A landscape with many valleys, sampled at points; each row gives a point and its height.
From any point a ball rolls to the lowest of the 2 points nearest to it. It stops when none of these is lower. Distance is the straight distance between rows; heights are no part of it.
(959): [-14   3 -26   2  11 -39 -49 -22   4   0  11   4  12  -5   7 -14 -16   1
   5  13 -16  -6   5 -54  33 -15  33  17 -20]  h=261
(1409): [ 11 -12  -4  20 -22 -20 -27 -29   6  -3  -3 -16  18   9  21  -8 -13 -51
 -17 -23  34  13 -21 -16  53   8  29  21 -24]  h=557
(311): [-18 -13 -29 -41  18   4  11  19   1  10 -13  -2   8  -6 -34  14 -11  16
  26  24 -22  12   6 -23 -30  -5 -23  -6  20]  h=220
(660): [ 27  31 -16  -1   4 -10 -13 -23  -9 -14   8 -15  21   8  -6  33  -7 -17
  13  -6  23   9  11 -24  14   9 -12  13  -1]  h=491
(35): [ -1 -13  -7 -11   9 -37 -38 -15   5  -4  14   1   5  15  11 -30  22  19
 -11   3 -31 -11 -10 -29  -3  14  25   3  -5]  h=583
(437): [ 32  12 -28  -1  11 -26 -26   1   6   7 -17 -19  25   4  -5  -2 -24 -19
   3   3  31  43   7 -47  27  12   6  26 -26]  h=525
(254): [-15   7  11   5   9   5  -4 -23  -8  -8  26  22 -19  10  18  -4  12  15
   4  -1 -23 -38   2  10  -8 -26  -1  -7   8]  h=423
(102): [  0  -6 -17   7 -25   7   5 -10 -10 -19  -1  -3   9  21   1  -6 -18 -12
  -2 -16 -19   7   6  26  18   1   6 -10  15]  h=230
(313): [  1  24  17 -22   2   0 -15   2 -20 -46  34 -22 -22  31  44  -8  34  48
 -17   1   7 -47 -14  26  -2  21  -3  -1 -24]  h=720
(334): [  3  27 -14  15  -2 -16 -18 -52   5 -12  24   8  23  10 -13  23 -10 -17
  20 -10   2 -12  15 -43  17  -9   5  11  -6]  h=506
(1188): [ 50  17  25  29  21  14  -4  12   0   9   1  -7   2   4  24  17  28  -6
 -44 -11  41  -8  -1  -2  11  -4 -30  11 -34]  h=421
(801): [ -5  -5 -24 -28  18   3  22   8 -24  29 -18  14   2 -26 -16   5 -36  -8
   2  30  22  16  14 -23   4 -18  -8   6  16]  h=232
(824): [ 11 -15 -14   6  13  20  19  12  14  32 -32  19  12 -12 -42  14 -28 -19
 -22   9  17  17  13 -50   0  -8 -17  -4   4]  h=280
(1217): [-12   8   1 -53   6 -20 -34   3 -33 -27  15 -28 -30 -10  46 -26  11  23
  19  26  31 -24   0  24   9  18  15  11 -10]  h=407
(198): [ 10  14  11  38   5 -13 -14 -11  25   6  -7  -8   8   0  -7  -3   5 -10
  24 -24 -10   1   6 -34  -1  -2  16   7 -25]  h=203
(194): [ 13 -22 -17  18   2  45   9  26  23  -7 -20  19  11  26 -31  41  -3 -11
 -32 -10 -24  10  10 -20   3 -14 -38 -15   6]  h=383
(1541): [-24 -11   9  23  -9   1  12   8   2  26 -15  12 -20 -27   5 -17 -40 -10
  13  -8   8   2  -2  20  18 -34  25   3  -2]  h=210
(1087): [-13   6  20   7  -3 -27 -20   4  19  12  -4 -28 -10 -30  17 -21   9   0
  55 -13   3  -4  -4 -16  -6   7  30  25 -29]  h=265
(1444): [ 32   3  28   2  17  31  33  -3 -18   8   8  18  -9 -16   1  32  17 -24
 -14  -4  40 -15  23  24  -3 -10 -38  -6  18]  h=599
(799): [  8  20 -24  18   4  14   0 -44  -2  -7   7  31  28  12 -31  38 -29 -25
  -2   1   0  -6  11 -48  20 -18 -13  -6  12]  h=519
(1554): [-10 -64  -3 -16  -2  17  14  41   6  -1  -6  29  -2  11 -15 -16   8   1
 -68   1 -31   4 -17  26  -4  -3   4 -19  30]  h=334
(229): [  6 -10  -4 -11 -11  37  41  61 -27  -1 -33  -9  -9 -10   9  17  -8  -8
 -22   1  32  25  -4  66  -3   5 -14 -18   5]  h=385
(200): [-18  -7 -24 -16  31 -12 -12   1  12  22   0  23   1 -24 -24 -20 -19  19
   2  44 -10  -4  11 -58  -4 -33  14   3  -1]  h=249
(1266): [ -8   0 -20 -12 -32 -35  16 -26   1   5 -21 -27  31  -6 -25 -14 -14 -17
  37 -24 -19  33  -7  -3 -20  45  23   6   7]  h=322
(1263): [-14  -6 -26   9   7 -25 -31 -36   1   7   9  35  20   0 -23  -7 -27  -7
  -8  11 -25  -7   5 -47  19 -15  30  -1   9]  h=231
(1402): [  1  10  -9   7   5 -25 -43 -29 -11   7  20  13  10  -8  28  -1  -4  -8
 -28  14  36 -22  -8 -42  42  -7  11  32 -31]  h=380
(1381): [-31   9  -3  -3  29   1 -12  -6   6  11   9  28 -16 -23 -16   9 -10  24
  50  27 -30 -27  18 -29 -30 -33   0  -7  12]  h=485
(492): [-20  21   3  37 -23  -5 -16 -49  13  -6  14  -3  16  -4   5  11 -11 -36
  39 -29   8 -19   2 -22  21 -21  22  15 -19]  h=518
(561): [ 28 -13  33   9   6  27  34  56  13  11  -9  -5 -13 -15   6  14  27  -5
 -30  -4  27  17  -3  40  -8   4 -20 -14  -8]  h=624
(792): [ 12  11  33  25  -2 -11 -16 -20  17 -11  14 -21   3  18  27 -13  49  -5
  11 -37 -14 -17  -9  -3  -9  11   6   6 -28]  h=362
(870): [  6  17 -22   8   7   7  -7 -15 -19  -7   1  23  10  16  -6  19 -42  -4
 -17  13   9  -2   8 -21  44 -30  -9   2   8]  h=533
(148): [ 19  -1 -16 -26  25 -15 -29  34  30  -6   0 -27   7  14 -11  -1  24  26
  20  14 -29  15  -1 -31 -25  15  -5  11 -11]  h=310
(195): [  1  23 -14 -40  13  -9 -22  14 -35 -25  10 -14 -21   4  35  -2 -15  27
  -1  31  37 -13  -4  13  21   3  -8   9  -3]  h=386
(1044): [  1  20  13 -17  33  -1  -1  29  -8  -5  10 -11 -29 -21  17  12  15  20
  40  24  14 -13  10  11 -31 -11 -12   4   3]  h=683
(565): [ -4 -27 -39 -50 -14  -7  -6   9 -22 -22  -4 -16   9  15  -9 -20 -15   4
  -6  17 -22  19  -3  25   0  20   8 -17  31]  h=189
(301): [ 37 -15   9   9  17  -8  -2  23  19  26 -12  -3   8  -3   1 -21  20  -5
 -35   0  13  27  -2 -13   4  10   3  14 -22]  h=346
(418): [-32   7 -35  -8 -10   5  -7 -24 -21 -26  13  27  -9  25   4  -1 -50  18
  11  14 -40 -19  -5  11  25 -30   9 -19  31]  h=130
(1328): [-28 -20  25  21 -42  -8  28  34  20  23 -34 -25 -16  -9   3 -24 -41   3
   2  -9  -5  40 -30  43  13   5  30 -11  -9]  h=268
(679): [-13  18  -1 -17  16 -19 -22 -27   2  -7  24   7  -8 -17  -9   3  23  14
  58  12 -24 -23  16 -25 -29  -5   1   0  15]  h=498
(876): [-51  11 -25  -2 -10 -16 -33 -21 -18 -24  11  14 -13   4  17 -18 -36  19
  41  11 -43 -24  -3  -4  20 -31  34  -5   9]  h=158
(363): [  1  25  19   8   1  -7  18 -14 -15  27 -10 -21  -1 -47  -7  23  -1 -33
  54 -13  58  13  12   6 -21   2  -7  22 -10]  h=328
(20): [ 40  37 -13  -8   4  11  -2 -21 -23 -19  12 -11  15   7   0  41  -4  -6
 -14   3  56  -2  13  -2  28  13 -38  20  -6]  h=474
(1151): [-22  -2  22  11 -14  26  32  30  18 -19   0 -14 -17   9 -12  10  29  11
  33 -11 -24  13 -14  52 -43  11  -4 -25  11]  h=204
(675): [  9  -6 -34   1  -2  24   0  21   1 -11 -26  -2  16  27 -19  32 -23   2
  -4   7 -19  22   3 -11  11  -2 -31 -12  10]  h=366
(266): [-22  -5   3  31 -15  -2   8 -16   9   9  -5  17  -7  -1 -15 -11 -24  -8
  24 -17 -27   0   1  -4   1 -20  23  -6   5]  h=178
(1611): [-24   3 -52 -28 -12  -8 -13 -13 -35 -23  -7  -2   8  17  -7  -1 -49   9
  12  17 -33  12  -5   5   6   3   3 -20  26]  h=160
(265): [ 13 -20  10  13  10 -19 -28  15  12  15 -13  -6  -8  -1  25 -39  -1  -9
 -25  -3  18  15 -11 -22  22   2  28  21 -36]  h=324
(370): [  3 -23  15   0   3  -6   8 -20 -19  22  10  28  -8 -32   2 -15  10 -23
 -21   1  28 -13  14  12   5 -12  13  10  11]  h=382
(1502): [ 22 -25  -8  -2  -6 -21 -36  21   5 -24  -4 -14  10  41  26 -40  11   8
 -46  -9 -27  13 -24   4  19  30  25   0 -18]  h=317
(1177): [-43  -9  48  28  10   7  12  13   7  15  16  29 -40 -23  35 -26  21  12
  12  -3 -16 -49  -2  32 -20 -36  24 -10  -7]  h=250
(1665): [ 10 -16 -17  -6 -36  12   7  17   3 -21 -21 -23  14  24 -16   3   5 -11
  -3 -26 -33  31  -8  35  -8  25  -6 -15  13]  h=253
(945): [-12   2  22  -2   9  -4  -5 -20 -26   1  22  21 -23 -20  29  -4   9  -2
   1  12  21 -43  10  22   8 -24   3   9   7]  h=404
(646): [-44 -14  32  40  -8  16  28   6  13   7  10  37 -34 -13   0 -14  -6   6
  24  -5 -30 -26  -7  30 -13 -39  23 -20   9]  h=223
(237): [  6  18   2  11 -33   3  13 -10  -8 -12 -16 -58   6   1  18   6   2 -23
  42 -41  22  19   0  44  -6  25   2  -1 -20]  h=271
(1123): [  0 -19 -13 -25  29 -10 -14  30  22  10  -3   4   0  -2 -16 -20   2  23
  -6  25 -29   5   0 -26 -13 -10   9   4  -2]  h=282
(1701): [-10  36  -1 -38  -9 -15 -22 -15 -31 -34  15 -45 -19  -1  32   0  10  21
  49   6  30 -27   5  19   2  21   1   9 -10]  h=425
(796): [  5  -8  38  48  17  19   4   5   2  24   7  39 -12 -11  24  -8  19   4
 -43  -8  17 -28  -3  -3 -11 -36  -9  -6 -17]  h=318
(325): [ 28  11  25   9  12  -9 -21   7   1  -7   5 -22 -10   5  39  -1  34   2
  -7 -11  23  -8  -2   1   2  13  -7  14 -27]  h=387
(1082): [-22   0  32 -12  -5  -5  49  44   9  43 -34 -27 -11 -36  -3  -2 -16   4
   5  21  22  43 -15  37 -17   8   1   0  -3]  h=649
(924): [-14   0  14  21 -11 -34  -8 -10  33  26  -9  -6   5 -31 -16 -27  -5  -7
  27 -13   1   9   1 -42  -5  12  39  18 -18]  h=236
(841): [  4  20   8   9 -19 -10   1  -4 -21  11 -23 -50  -1 -25  21   6  -8 -31
  53 -23  52  22  -6  20   2  14   4  21 -29]  h=297
(1375): [-10  28  18  18 -22  -4 -24 -69   9 -13  30 -10  13   5  25  10  25 -28
  13 -35   5 -37  -6 -27  25   7  16  19 -26]  h=530
(524): [ -5  23  21  27  22   9 -11  12  12  -5  16  15 -15  14  33   4  13  23
 -10   2 -16 -27   0 -12   2 -36  -4  -1 -28]  h=444
(1171): [ -9 -20  38 -12   1  20  54  70  13  30 -19 -10 -22 -26  -9   6   6   8
 -24  13  26  29  -8  42 -13   4  -6 -12   9]  h=637
(17): [ 31  22  -7  15  10  -6 -21 -29  -5  -7  12   6   7  14  16  14   1   1
 -40  -1  33 -14  -2 -29  33   2 -12  25 -27]  h=348
(496): [-26  33  -5  10  13  -4 -26  -4 -13  11  -2   0 -11 -33  19  18 -29   2
  56  23  24 -22  18 -26   5 -39   4  16 -15]  h=392
(1536): [ -5  -1  38  51   6  -4  -5 -20  42  22   8  23   1 -14 -13 -17  35   4
   2 -23 -17 -28  -2 -42 -42  -4   9  -5 -24]  h=507
(76): [  5   7  17  13 -33 -22  21 -15  25  18 -19 -34  18  -9 -31  -4   9 -20
  35 -35  -7  40  -5   0 -22  49   9   8  -3]  h=305
(1742): [ -7   7   4   3  10   1  -3  33  -2  -2  -7  -8 -17  -5  13  -3 -18  20
  31  10  -5   4   1  14  -9 -15   3   1  -7]  h=672
(723): [-13 -20 -10   2  -3 -41 -40  -7  15  12 -11   2   5  -7  13 -46 -18 -13
  -7   5  -2  14 -11 -46  36   3  48  24 -23]  h=291
(1552): [ 18  -7 -34  14  -1 -13 -37   5   4  -8 -10  -5  17  31   7 -12 -36  -1
 -29   4 -14  28 -10 -27  39  -3  15  11 -15]  h=320
(1261): [ 16 -19 -16 -39   1   0   0   6 -28  -9   9   1   1   3   9 -17  -5  -1
 -38  18   8   5   4  25  17   8  -2 -10  28]  h=217
(278): [-24 -15  -3  -9 -30 -29  31 -30   6  26  -6   4  22 -20 -44 -18 -15 -16
  22 -12 -19  22   3 -12 -17  27  24   3  27]  h=335
(1694): [ 24  21 -29 -15  16 -13 -18 -31 -30  -6  29  25  -2   0  15  18  -1  21
 -45   8  49 -34  -6 -13  41   6 -16  28 -14]  h=314
(85): [ 19  -1  13  37  11  13  16 -13  12  26 -15  28  18 -21 -28   7 -17 -37
 -20 -13  33   7  15 -31  11 -10   2   1  -7]  h=319
(915): [-30  18  26   1  -9   4  46  35  14  23 -35 -27 -15 -23 -15  28 -10  11
  50   8 -13  28 -22  35 -47  17 -11 -16  -5]  h=302
(1527): [ 20   9 -16   0  17  -7 -24  48   0   3 -23 -17  -6   7  24 -10 -23  10
  -8  20  22  39  -3 -11  23  -2  -2  12 -30]  h=480
(1054): [  2 -14  12   8 -30  15  23  43  28   0 -35 -28  10  11 -25  25  17   3
   3 -19 -18  43 -17  24 -20  29 -13 -17  -2]  h=269
(842): [ 10 -44  14 -11 -34  -2  33   6   2  10 -12  -2   9  -9 -20 -31   9 -18
 -32 -21 -10  23  -5  46  -5  37  16  -6  29]  h=336
(196): [ -7  40   6  27   2   1  -4 -19  -5  13   1  -2   4 -30   3  33 -12 -27
  51  -5  50  -7  18 -25   0 -27  -3  18 -20]  h=361
(1508): [  7 -17 -10  -2   1  -2 -21  29  33 -28   5 -24  12  31 -11   1  28  24
  15  -5 -49  15 -13  -7 -27  22   0  -7  -4]  h=329
(21): [ 20   3 -15  -7 -46  29   7   1 -12 -46  -3 -23  14  53   2  -3   1 -10
 -44 -19 -11   7   1  59  23  19  -5 -14   3]  h=349
(220): [-28 -31   8 -27 -12 -16  36 -30   6  25   9  15   3 -29 -45 -21  10  -2
  17   3 -31   2   7  -5 -28   8  14  -3  47]  h=347
(258): [ 16 -41 -12 -24  -6  13   6  56  10 -11 -18  -4   7  15  -7  -9  15   7
 -51  13  -6  25 -14  25   0  14  -2  -7  13]  h=316
(354): [ 23  20 -21 -36  32  11 -15  11 -13 -19   9  -1  -3  12  -6  36   1  25
  -4  29  11 -18   9 -16   2   0 -43  -1  18]  h=323
(689): [ 15  30  -5   6  22  12 -12  -6   8 -17  18  -2  -2  20   3  33   9  24
  13   9 -13 -20  13 -26  -1 -13 -31   3  -5]  h=290
(297): [ 13  -1   6  -2  27   1 -11  26  -9  17 -13   5 -14 -15  25  -8 -18  -1
 -20  24  44  11  -1  -6  24 -26   1  16 -20]  h=452
(860): [-29 -33  -7  -3 -31  25  54  10  -4  18 -29  18  -5  -4 -37  21 -20 -18
   1  -5 -20  14  -1  32 -17  12 -19 -27  38]  h=367
(233): [  4  17   9  12 -18  -2 -11 -55  -4 -11  40   2  11  22  23   1  34  -4
 -32 -39   3 -37  -6  -6  22   8  -2  11 -16]  h=542
(1360): [  6  -7   2  -6 -21 -31 -30 -44  -3  -2  15 -21  15  -9  28 -10  19 -46
   8 -20  39  -8  -8 -21  28  28  33  31 -19]  h=569
(1484): [  8 -17 -10  19   7  -3 -24  26   8 -12   0   6   3  35  23 -20  -8  15
 -43   0 -32   2 -21  -5  23 -11  15  -5 -16]  h=289
(1524): [ 10  17 -46  -4  -4   6 -23  15 -10 -17 -20 -11  16  34   0  21 -55   8
  -6  15 -17  25  -7 -19  30  -5 -11   2  -5]  h=344
(192): [-15 -32   6 -18 -25   4  50  34   4  23 -24   1  -2 -14 -24 -10 -11  -4
 -16   5 -15  23  -7  31 -16  14   0 -14  32]  h=352
(726): [ -4 -30 -16   2  -7 -22  -3 -20   2   5   5  24  11   4 -18 -26 -18 -12
 -13  -8 -33   5   2 -10   9  -5  29  -7  24]  h=205
(642): [-39  17  11  19 -13  17  50  11   1  29 -33   2 -17 -23 -24  30 -34   2
  50   1 -12  16  -9  17 -34  -6 -18 -22   0]  h=278
(1600): [-24   1  -9 -30  21 -42 -26  -7  -3  22  10  -2  -6 -42  13 -35  14  10
  27  35  16  -7  15 -33   3 -10  31  27 -12]  h=490
(395): [  6  19  -3  41 -14  16  -1  -7  34 -10  -7 -14  14  24  -8  15   4  -7
  30 -30 -34  19   2 -13  -2   4  -5  -6 -20]  h=171
(1564): [-24  27   3  16 -19  -3  29   5  12   0 -21 -26  -8  -2  -6  16  -8   8
  73 -16 -26  22 -16  26 -41  12  -1 -14 -15]  h=315
(1635): [ 17  13  10  14  29 -11 -21 -37   0  21  25  33  14 -11  -4   6  30   1
 -39   6  20 -27  13 -57 -13 -12 -19   5  -4]  h=412
(403): [ 14   1 -25 -49  -7 -11   0 -33 -48 -17  21   6   5   0 -10  -2  -4  -6
 -28  19  35  -7  10  21  28  24  -8   0  38]  h=246
(836): [ 15  39  16  27  29  38  10 -14  12  -2  14  12  -7   1 -11  48  20  -1
  29   2   3 -24  19 -26 -19 -32 -43  -5  -2]  h=257
(1139): [-28 -22 -35 -16  13 -11 -10  -1  23  20 -14  25  11  -1 -42 -15 -40  13
   7  26 -40  13   4 -48  -4 -20  15  -5  19]  h=214
(1022): [ -4  17  -3  -7  29  -9 -27   8 -11   9  -1   5 -17 -17  22  -3 -14  15
  10  36  16 -14  11 -24  13 -30   8  18 -19]  h=422
(1581): [ -1  20 -27 -58   7 -35 -16 -28 -35  -9  11 -27   9 -17   7  -4   0  -7
  27  22  46  11  13  -9   7  13   3  15   7]  h=457
(1116): [-20 -18 -14 -28  24  22  -4  39  20 -21  -7   2  -2  11 -31  38   7  30
  19  18 -32   9  -3  -9 -36  -4 -36 -11   9]  h=248
(333): [ 32 -24 -13  -3  24   6   2  21  27  23 -21  15  19   1 -31 -12   1  -5
 -47  14  -2  22   4 -47   2   3 -11   4  -7]  h=313
(1157): [ 13  -9  17  12   8 -15 -14 -38  -4  18  16  19  16 -11   8  -9  23 -23
 -36 -15  26 -16   9 -26  11   2   9  12  -8]  h=384
(1734): [-31  -1 -34 -13   5 -23 -25  -5   0   0   0  10  -1   5 -14 -17 -34  24
  33  16 -51   1  -1 -25  -3 -18  24  -9  16]  h=187
(1234): [-15  14 -19  -9  -5  21  28 -17 -22  -5  -1  12   0  -5 -17  33  -9  -7
  42   2  -9  -6   7   7 -29  -8 -33 -17  30]  h=192
(765): [-17 -13  22 -15  16  18   4  32 -11 -48  23 -12 -17  21  24  -9  40  29
 -15  10 -17 -26 -15  59 -29   4  10 -20  17]  h=270
(1543): [ -1 -26   9 -26   7  -7  30 -24  -5  31   6  22   8 -33 -29 -19  15 -20
  -9   3  12   0  19  -7 -12   0   4   7  32]  h=364
(1161): [ 31   8 -20   4  -6 -19 -36 -19  -5 -14  -2 -23  18  23  18   6 -23 -27
 -23   0  50  23 -11 -29  55  16   8  32 -24]  h=543
(981): [  2   0  26  29 -32  -4  17  12  36   6 -13 -28  -2   1 -10   5  13   5
  29 -34 -25  28 -14  24 -17  30   4 -10 -11]  h=288
(384): [  8 -34  -9 -40  -3  16 -15 -18  10 -31  17   7  18  26 -31  10  47   9
 -19  -7 -45  -5   1   7 -28  25 -25 -17  39]  h=546
(430): [ 23  -9  -1   2 -24  22  42   2 -18  27 -29  -1  13 -24 -19  14 -12 -42
 -17 -21  40  32  11  23   6  17 -18   0  12]  h=575
(381): [  4  12   9  -4 -19   2  14 -18 -16 -21   5 -28  -1  -1   7   3  16 -12
  42 -23   6   1  11  42 -21  18  -5  -3   9]  h=252
(107): [-14  -8  55  51   9  16  15  17  18  19  13  22 -26 -13  30 -17  34   6
 -20 -24   0 -27 -11  28 -19 -30  10 -14 -19]  h=279
(719): [ 24   6 -16 -44  20 -12  -8 -29 -37  -1  31  22  -2  -8   8   1  23  15
 -49  23  47 -20   6   2  26  22 -23  12  14]  h=277
(199): [ -8  13  20 -12 -10  20  13   0 -16 -40  22 -14 -19  20  26  -7  17   7
   6   1  -6 -26  -2  58  -9   0   0 -15  12]  h=251
(1632): [ 26   5 -19   1   6  -9  -1  31   5  25 -37 -29  13 -16   3  -4 -24 -14
  -2   6  42  55   1 -18  20  12   1  25 -34]  h=505
(1472): [ 15 -16   9 -18  -3  23  44  11 -31  19  -5  18  -2 -24  -9   6   2 -33
 -19  -1  34   3  23  36   0   7 -21  -8  38]  h=587
(104): [ -2 -31  14  32  14  19  14   7  12  32  -6  61  -4 -12 -18 -21 -15  -6
 -56   8  -5 -15   1 -14  -4 -32   9 -16   5]  h=381
(941): [ 18  -9  -7  -3 -29   6 -19  23  -2 -44   1 -29  10  59  21 -25  16  11
 -54 -12 -23   7 -12  37  24  28  18  -9 -17]  h=332
(993): [-43 -19  15  16 -22   9  37  -7   9  11  -4  30 -16 -10 -26 -15 -22   0
  34   1 -45   1  -7  17 -24 -14  11 -18  34]  h=202
(151): [  8  38   9 -14  25  -5 -20   9 -14 -27  29 -10 -32   3  50  15  24  42
  -2  20  23 -46  -8   5   3  -1 -17  16 -30]  h=709
(404): [-12 -39   8  11  15  18  18  38   2  13  -5  41 -19  -3   1 -17 -15   7
 -40  12 -16 -10  -7  19  -1 -29  13 -14  15]  h=356
(1369): [ -6  -6  -8 -36  -1 -39 -17 -20 -12   5   3 -22   5 -23  10 -30   8 -12
  22   8  19  12   7 -12   8  14  27  27  -2]  h=473
(628): [  1 -30  -8  28   6  38  15   9  10   9 -13  44   6  15 -26  12 -24 -11
 -46  -1 -24  -5   3 -14  18 -26 -13 -25  20]  h=400
(580): [  2 -10 -26 -54  18 -33 -42 -11 -11  -6  29  -1  -5  18  13 -34  34  34
 -30  24 -19 -13 -10 -13   0  17   6  -7  11]  h=572
(780): [-22 -14  27  35 -38  23  48  31  23  19 -20  -3 -16  -7 -10   1 -19   2
   1 -19 -18  29 -18  47   2  -1   6 -30   3]  h=243
(1745): [ -8  11  16  44  22  -5 -24 -27  23  17   1  37   3 -32  -5  -7  11   2
   9   5  -6 -32  14 -55 -25 -25  14   6 -18]  h=489
(156): [ 18  23   7   5  41  -4 -12 -13   6  21  11  16   3 -29 -13  14  23  -2
   6  19  34 -17  28 -49 -20 -19 -10  12 -10]  h=442
(1558): [-41 -15   4  12 -33  22  39  35  16  -5 -19  -7  -7  12 -20   7  -8   9
  14 -10 -40  26 -27  52 -27  11   0 -27  17]  h=222
(577): [-25  28  11  18 -11  -7   2   1  11  -3  -7 -29 -11  -7  17   3  -6   2
  75 -23 -11  -2  -2  -1 -11  -4  14   2 -24]  h=293
(599): [ 19   3   7   7 -15  -3   4 -53 -10 -16  24  -3  21  10  -3   8  21 -33
 -10 -31  12 -12   3  10  15  19   1   7  11]  h=553
(921): [  2  24 -19   0  -7  29  12  -9 -15 -22  14   9  -5  29   8  23 -32  10
 -19   7  -7 -22   5  19  35 -26 -18  -4  11]  h=547
(405): [  6  21   8  10  -3  34  12   5   1 -21  14   2  -8  29  28  10   0   4
 -38  -8   3 -19   3  35  23 -15 -21  -1 -10]  h=559
(647): [-30  21  17  40 -14  17  25   1   6  28 -23   4 -22 -26  -4  14 -39  -5
  48 -10   7   5   1  10  -5 -31   5  -4 -14]  h=247
(40): [  1   0  -2 -11  -6  -2  19  37   0  12 -28 -27   0  -7   4   0 -12   6
  16   2   9  30 -13  27 -11  13  -4  -1  -8]  h=661
(1499): [-12  25  -7  21  -4   4  -3 -22  13 -10   1   0   7  16 -18  16  -5   1
  63 -14 -35   0   7 -28 -25  -7  -8  -1  -1]  h=142
(421): [  9 -40   4  -4  -4  15   6 -11  20   2   8  26  15  16 -35   2  33  -9
 -31 -17 -40  -4   4  -2 -21  13 -13 -15  31]  h=540
(838): [ 20  19 -31 -46  20   0 -13  34 -27 -15  -5 -24   0   1  13  11  -9  23
   3  42  24  12   6   0  -2   8 -24  11   4]  h=355
(816): [-12  -9 -48 -44  10 -19  13   5  -6  25 -23  -8  23 -15 -32  -4 -27   2
  14  30 -12  34   0 -36  -7  -2  -3  11  14]  h=188
(1595): [ 10  -2  -8  -9 -35  41  26  28 -24 -32 -17 -19   2  21   5  15   3 -17
 -28 -12  10  14   3  73   5  13 -18 -23  15]  h=363
(932): [  7  36 -22 -59   2 -19 -18 -23 -39 -23  14 -37   0  -6  -1  11   9  16
  42  21  24  -4  13  12 -18  33 -12   4  12]  h=441
(630): [  3 -42  27  16  -5  -4  13  -4  38  28  -2  26   9  -5 -36 -29  24  -2
 -34 -14 -36  -1  -6 -14 -27  21  12 -12  15]  h=531
(1126): [ -1 -37 -14   8  -4  -8 -14 -17  -5  -5  17  32  15  28   2 -23  -4  -1
 -55  -2 -41 -14  -8  -2  21  -2  12 -17  24]  h=228
(591): [ 31 -10  36  16  14  36  31  27  10  10  -3   9  -5  -9 -11  33  44 -13
 -28 -14  14  -5  14  19 -25   5 -39 -10   6]  h=612
(1422): [ -2  15   2  16  34   9  -5 -10  15  17   3  36  -4 -22 -29  18 -12   4
  21  21   1 -26  21 -54 -18 -32  -6  -5   3]  h=467
(368): [  8  18  -3   2  15  45  27  -5  -8   1  -1  12  -7  -3 -17  57   7  -7
  20   5  12 -12  25  -7 -21 -15 -58 -11  21]  h=224
(991): [-12 -26  13  14 -28 -25   7  19  18  29 -30 -20 -10 -13   6 -42 -34 -10
  -1 -14  16  39 -23  10  27  13  36  14 -20]  h=294
(864): [ -4 -30   7 -14  -5   9   6  40  -2 -25  -1  -5  -7  22   8 -22  16  12
 -27  -1 -21   4 -17  51 -12   6  15 -13  14]  h=292
(402): [ 18  28   3   3  21  38  11  13 -15 -19  15  14 -25  20  27  28  -9  30
 -42  17  28 -35  -1  27  27 -25 -35   8 -10]  h=576
(358): [ -2  -9  -9   1   7 -10 -23  -7 -13 -15  25  25   3  41  29 -16   6  33
 -61   4 -28 -28 -22  -4  19  -6  -1  -8  -2]  h=256
(211): [  1  31  24 -16  33  -4 -18  46 -15 -17   9 -21 -37 -10  48   4  10  31
  22  31  35 -17  -2  16 -11 -19  -7  16 -24]  h=695
(979): [ 13  -5  -3 -44   1 -16 -30   0 -12 -41  27 -24  -2  30  12 -20  39  30
 -15  17 -19 -17  -8  18  -7  39   2 -13   4]  h=561
(1242): [  1  -6 -20 -53   2  -3 -23 -15  -6 -45  25 -13   9  30 -11   9  32  29
   5  11 -29 -15  -2  18 -24  34 -16 -22  35]  h=554
(982): [-12  31  31  32   2   3 -22 -11   2   3  35  16  -8  15  51 -10  27  35
 -33 -16   0 -47  -9 -25   0 -28 -13   9 -31]  h=468
(1496): [ -1  -5  36   1  -1  11  23   9   0 -12  14  -2 -14  -4  10  -7  37   4
  24 -12  -8 -16   6  49 -31   8   0 -10  16]  h=226
(1163): [ 53   8   6  -4  18  14   0   1 -13   3  -5   1  13  -2   7  25  21 -14
 -42   3  45   5  15  -3  17  14 -38  12   1]  h=450
(978): [ 18 -30  11  18 -29 -12  21   3  19  18 -21 -14   4  -9 -10 -27  -6 -25
 -22 -27  10  36  -8  24  18  28  22   2  -2]  h=321
(1446): [ 34  -7   6  14 -20   9  19 -32 -15   2   2  -3  26  -2  -8  12   1 -53
 -19 -32  45  17  10  12  21  17  -8   6   6]  h=563
(621): [-20  14  -9  11 -22   2  -7 -20 -13 -14  -3 -21  -2   8  23  -6 -37 -10
  28 -15   3  -3  -6  13  24 -18  15   4  -8]  h=255
(956): [ 17 -20  49  38   5   2  14   0  42  28   1  15   0  -5 -24  -4  45  -2
 -22 -26 -13  -7  -5 -17 -38  15  -5 -13  -7]  h=521
(246): [-34  16 -27  -9  -2   2   8 -36 -14 -11  15  15   3  -1 -25  21 -12   3
  69   3 -40  -5   7  -9 -34  -5  -8 -13  32]  h=169
(1285): [ 24  -4   4   8  -7  -7 -21 -10  20 -29  12 -19  16  36   5 -12  41   6
  -3 -23 -40  -1  -5  -2  -9  32   3  -8  -5]  h=343

For each start below, name the point where the ball stops.
(630) -> (102)
(1360) -> (1499)
(591) -> (418)
(1381) -> (102)
(921) -> (418)
(524) -> (102)
